Points on a hilly landscape, in no order, each with its height.
A climber steps from a point to the highest of its 2 nearest points, and stops where none of them is higher. Distance is the straight distance between rows; heights are no part of it.
Seg (h 556): [120 114 206 147 107 108 149 145 119  97 129 169 109 122 134  73 144 139
 101 119 175  65 117 177]
lep (h 379): [129  98  87 155  92 147 168 138 155 120 115 125 144 152 176 101  82 166
  94 110 129 141 117 144]
luf (h 308): [175 162 139 117  93 106 164 156  90 115 167 149 171 188 191  72 119  93
 119  86 133 141  82 167]
lus (h 117): [113 118 168 151 105 120 124 145 125  83 117 137 141 130 127 134 167 112
  93 135 127  92 101 124]
libuv (h 496): [164  91 151 126 103  99  63  85 120 198 126  73 158 105 112 115 131  79
 204 138 134 143 137 138]
Zabe (h 471): [116 131 198 138 116 124 171 185 112  91 140 137 116 100 207  97 122 101
 115  88 113 140  98 127]
Sig (h 466): [122 118  63 143  97 133 115 106 159 100 128  86 128 100  90 141 105 179
 149 105 127 147 140  82]
nusug (h 575): [176 164 158 119 168 147 152 151 123  97 145 146 117 132  63 114 121  92
  92 130 144  90 116 145]
Sudi (h 492): [182 139 136 130 120 107 136 141 150 141 149 142  91 143 112  81 130 105
 151 132 133 107 137 173]
zala (h 138): [134  93 157 145 101 147 115 140 145 116 106 121 178 101 117 170 172 110
  98 134 119  99 120 107]
Risid (h 500): [114 135  67 118 128 126 133  84 161 110 118  85 106 200 172 118  85 142
 131 136 103 165 117 137]
meso (h 349): [151  97 127 171  86 126 177 171 137 119 171 141 151 149 146  97 109 159
  87  99 141 125 104 139]
rog (h 506): [ 97 127  89 121 144 100  80 108 126 141 107  65 146 132 100 133 101  94
 151 147 112 160 130 112]
Pasom (h 315): [162  90 141 173 104 132 148 162 171  92 151 146 126 111 114 135 129 172
  76 124 150 144 124 116]
Fudum (h 465): [129 119  76 122 132  83 134 118 151 139 145  91 130 196 154  74  80 123
 141 144 115 172 128 162]
vivu (h 413): [130 114  70 161 102 146 159 125 179 119 113  94 120 133 114 128  80 174
 115 116 126 146 114 116]
sanu (h 662): [105  88 113 109 107 151  83  58 116 162  79  70 136  99 150 154 130 100
 133 157 110 176 148 123]
Negu (h 550): [134 142 155 116 156 123 147 144 170 115 127 182 100 139 138  98 126 145
 125 159 144  99 145 180]
rosom (h 501): [142 161  81  70 133 161 108  74 123 153  86 128 132  99  79 165 152 108
 156 183 127 126 141 115]
fivop (h 250): [125 130 139 135 110 113 235 138  91 147 184 128 144 172 161  91 106 154
  97  93 155  71 100 132]
fimug (h 628): [104 124  94 149 126 139 135 132 150 133  90 144  75  45 112 134 104 186
 126 135 154 169 142 117]
bevo (h 511): [156 121 136 101 110 155  97 104 109 195 110 156 108  70 114 145 165 112
 161 151 138 164 187 143]
biv (h 443): [147 132 142 119 114 112 131 116 177 100 143 111 120 155 114  99 133 110
 164 138 117  90 118 145]
lera (h 354): [138 116  96 116  93 144 119  49 175 134 144  82 114 123 121  74 110 120
 207 149 112 127 125 137]
bos (h 287): [155 159 144 100  58  59 185 121  84 126 182 155 182 187 201  77 156 109
 132  97 150 115  78 167]
petid (h 604): [154 141 104  95 118 165 122  85 130 163  97 144  98  94  94 143 151  98
 145 182 136 154 160 158]
fevus (h 90): [184 136 129 115 135 168 125 134 148 139 159 134 118  91 103 146 139 108
 169 111 103 170 164 112]
dute (h 576): [117 142 204 139 170 141 158 180  81  87 156 156 126  93 133 150 153  94
  78 113 120 115 108  96]
dakoz (h 582): [122 109 167 155 154 159 171 167 124 153 149 130  90 134 133 150 103 167
 123 126 158 126 169 138]
dadu (h 162): [157 143 119 126 136 155 109 103 106  98 154  86 150 165 106 150 115 106
 162 121 113  97 154 121]
bape (h 425): [134 131 158 144 122  75 138 143  78 139 175 100 104 193 156 104 143  93
 136 113 109 102 127 137]
zoz (h 619): [ 72 139 113 145 176 126 107 126 165 148  70 140  68  68 150 151 106 163
 148 148 124 172 125 122]
razen (h 394): [152 149 154 109 111 114 129 128 136 103 149 104 106 162 183  63  89  93
 188 104 127 186 121 183]
bir (h 197): [111  89 125 126 152 111  81 164 118 133  93 145 171  60 110 167 160 161
 100 126 135 130 157  84]
dile (h 481): [165 164 124 107 142 129 124 130 104 101  97 113 137 132  59 148 139  76
 128 158 135  85 124 148]
lasum (h 267): [148  94  85 140 118 125  78 132 137 167 156 136 157  97 104 113 141 138
 148 115 110 134 175 103]
rivem (h 230): [ 93 142 131 133 137 133 205 132  93 135 141 130 121 186 156 123 103 140
  76 108 136  75 106 127]
tebip (h 421): [148 108 165 102 122 127  82 115 110 196 118 103 109  90 115 128 143  68
 194 135 130 130 183 139]
Dunef (h 51): [ 72 132 136 146 194 175 119 110 172 130 110 188 153 159 124 167 120 202
  83 104 150  80  63 133]
dal (h 147): [185 125 152 131  84 170 135 100 143 111 124  98  63 131 150 147 128 104
 152 123 115 169 141 137]
Bosar (h 454): [105 147 160 130 120  56 163 145 101 145 195 135 100 189 145  75 152 124
 152 120 142  92 142 149]
Lazak (h 612): [ 96 151 128 150 206 136 120 177 105 134  92 142 130 122 109 199 124 134
  69 133 132 128 104 102]
Sabem (h 296): [141  93 108 140 100 133  75 101 146 159 149 147 139  94 138  61 138 124
 158 105 117 111 171 135]
Nat (h 64): [ 85 130 144 137 155 136 125 129 161 104 115 150  96 167 134 163 146 202
  87 120 136  90 103 114]
Div (h 223): [179 100 105 102  74 134 105  90 133 169 107  92 143  82  97 158 173  99
 168 153 109 147 131  95]
zit (h 118): [165 153 116  98 151 176 103 120 113 113 155 115 159 123  91 170 123 102
 186 113 105 152 178  95]
Toka (h 397): [113 119 163 161 133 103 140 165  55 156 176 140 133 180 157 101 149  82
 103 108 111 126 136 127]
barob (h 514): [ 77 135 185 152 119 144 166 149 143  97 131 127 102 145 151 142 100 163
 144 133 153 135 130 151]
zup (h 393): [172 107 131 136  94 107 111  75 180 123 164  81 119 148 133  88 124 104
 217 143 110 105 102 125]
pulun (h 78): [ 44 153 168 138 137  94 142 128 145  98 118 148 103 161 126 184 169 182
  98 105 140  91  56 102]
bonok (h 431): [115 146 120 123 117 103 141 114 126  99 151  77 145 179 160  66  63 115
 162 121 129 155 102 177]
gidi (h 457): [ 50 141  92 125 181 115  68 123 132 151  88 103 136 148 117 142  95 110
 120 125 108 135 111 125]
Zaleb (h 307): [ 94 104 129 184 129 101 151 184 119 129 131 170 161 141 192 100 115 129
  86 130 126 160 102 145]
nefu (h 684): [ 98 112 124 136 170 144 113 159 123 170 128 133 117 124 124 175 106 175
 135 126 139 142 199 108]
fen (h 98): [ 72 143 171 141 121  82 124 143 132  74 138 123 131 135  98 154 181 146
 106 125 132  75 105  86]
sop (h 291): [156 123  99  63  71 135 112  59 105 182 113  95 159  66  89 142 175 109
 204 171 117 169 109  94]
runit (h 389): [128 158  89  50 103 147 112  65 101 161 103 113 149  77  88 156 162 134
 202 170 123 152 152 101]
Kamad (h 410): [130 161 107  85 150 123  91 106 141 122  80 114 139  89  70 144 143  77
 145 161 115 109 122 121]
zun (h 268): [131 141 143 116  77  75 214 136  77 138 191 156 152 175 171  67 143 136
 118  83 147  73 102 139]
sif (h 497): [119 153 163 127 141  88 169 172 151 137 170 186 123 181 144  92 147 139
 129 136 139 116 126 167]
tuko (h 232): [143  80  99 134 141 114  84 164 119 151 140 128 168 106 113 150 158 145
 104 113 111 110 175  76]
nezi (h 333): [132 142 152 147 106 123 165 172  95  93 163 179 179 163 203  95 107 118
 100 104 135 175  97 158]
fava (h 559): [112 116  98 101 191 125 106 161 110 184  90 135 125 101  86 199 109 190
 134 116 149 141 171  95]
balil (h 430): [ 96 145 171 126 135  98 217 184 101  94 132 151 125  98 219 105 125 122
  86 107 108 115  67 122]
silu (h 543): [120 140  60 117 109 122 109 109 135 119  89 123  87  77  80 155 123 191
 116 126 151 159 127  89]
kuvi (h 577): [127 103 104 102 121  93  67  60 112 166 101  60 162 115  98 113 126  91
 160 172 121 155 142 135]
vuv (h 322): [137 112 103 114  96 124 103  68 179 133 149 133 106 127 139  58 131 139
 185 138 136 134 168 153]
vimo (h 124): [203 138 137 139  96 148 110 112 142 119 161 102 105 138 119 128 129 103
 182 107 110 164 134 129]
tume (h 593): [109 112  81 122 108 176 103  58 131 116  90 101 121 120 137 131 113 138
 125 139 116 133 149 120]
buga (h 187): [130 144 100 107 155 163 107  98  94 122 120  95 117 176 126 137 114  91
 122 136  95  90 163 134]
ludo (h 516): [120 111 196 153 123 131 153 179 114  84 131 165 101  83 184  75 113 149
 105 102 161 126 118 170]
temur (h 603): [111 144 161 131 135  92 140 159 129  75 105 174  82 130 149  98 138 155
  86 159 155  91 119 165]
Veved (h 176): [164 107 114 122  93 157 131  94 156 140 110  74  89  85 131 145 138  76
 144 140  85 164 118 113]
nipo (h 491): [119 153 195 142 199 136 147 183 117  93 159 177 115 112 102 158 129 140
  98 140 150 145 124 122]
Kig (h 522): [ 79 141 101 113 179 128  85 143 107 136  78 111 156 131 108 205 120 135
 104 121 120 123 120 103]
zugib (h 278): [186  79 162 169 101 155 131 173 150 129 142 142 111  74 128 147 157 144
  99 106 127 162 142  95]
gep (h 453): [ 98 147 100  90 176 126  92 133 119 157  53 130 149 107  70 197 115 172
 133 118 158 121 128 113]
fidav (h 676): [154 156 173 139 154 151 158 176 106  90 150 124 119 103  92 133 118  69
  88 104 118 108  97 109]
ref (h 544): [135 144  46 110 117 148 106  54 152 101 128 105 116 162 118 116 107 139
 141 139 103 143 145 118]
fab (h 163): [138  86 116 130 106 164  83 121 126 122  84 132 178  69 125 174 171 116
  93 144 107 130 142  86]
vav (h 211): [100 140 127 134 163 140 146 141  88 130 122 132 119 184 142 153 113 117
  85 130 122  85 133 139]
rakag (h 715): [ 85 137 147 157 185 110 113 152 127 132  81 152  95 106 132 159 127 148
 105 158 140 123 125 131]
Kekag (h 362): [136 132 146 151 147 131 160 174  82 123 193 192 180 174 164 107 132 116
  76  98 117 139 118 126]
mive (h 36): [101 134  97 143 169 173 110 119 175 135 102 180 173 140 103 148 115 158
  83 140 144 110 109 131]
seba (h 22): [137 137  55 128 147 145 102 107 159 126  97 167 150 134  86 148 135 135
  93 150 121 132 126 125]

For each start below, name the point where the climber stops.
zun: temur
zugib: fimug
Veved: petid
fen: temur
zit: temur
Sabem: temur
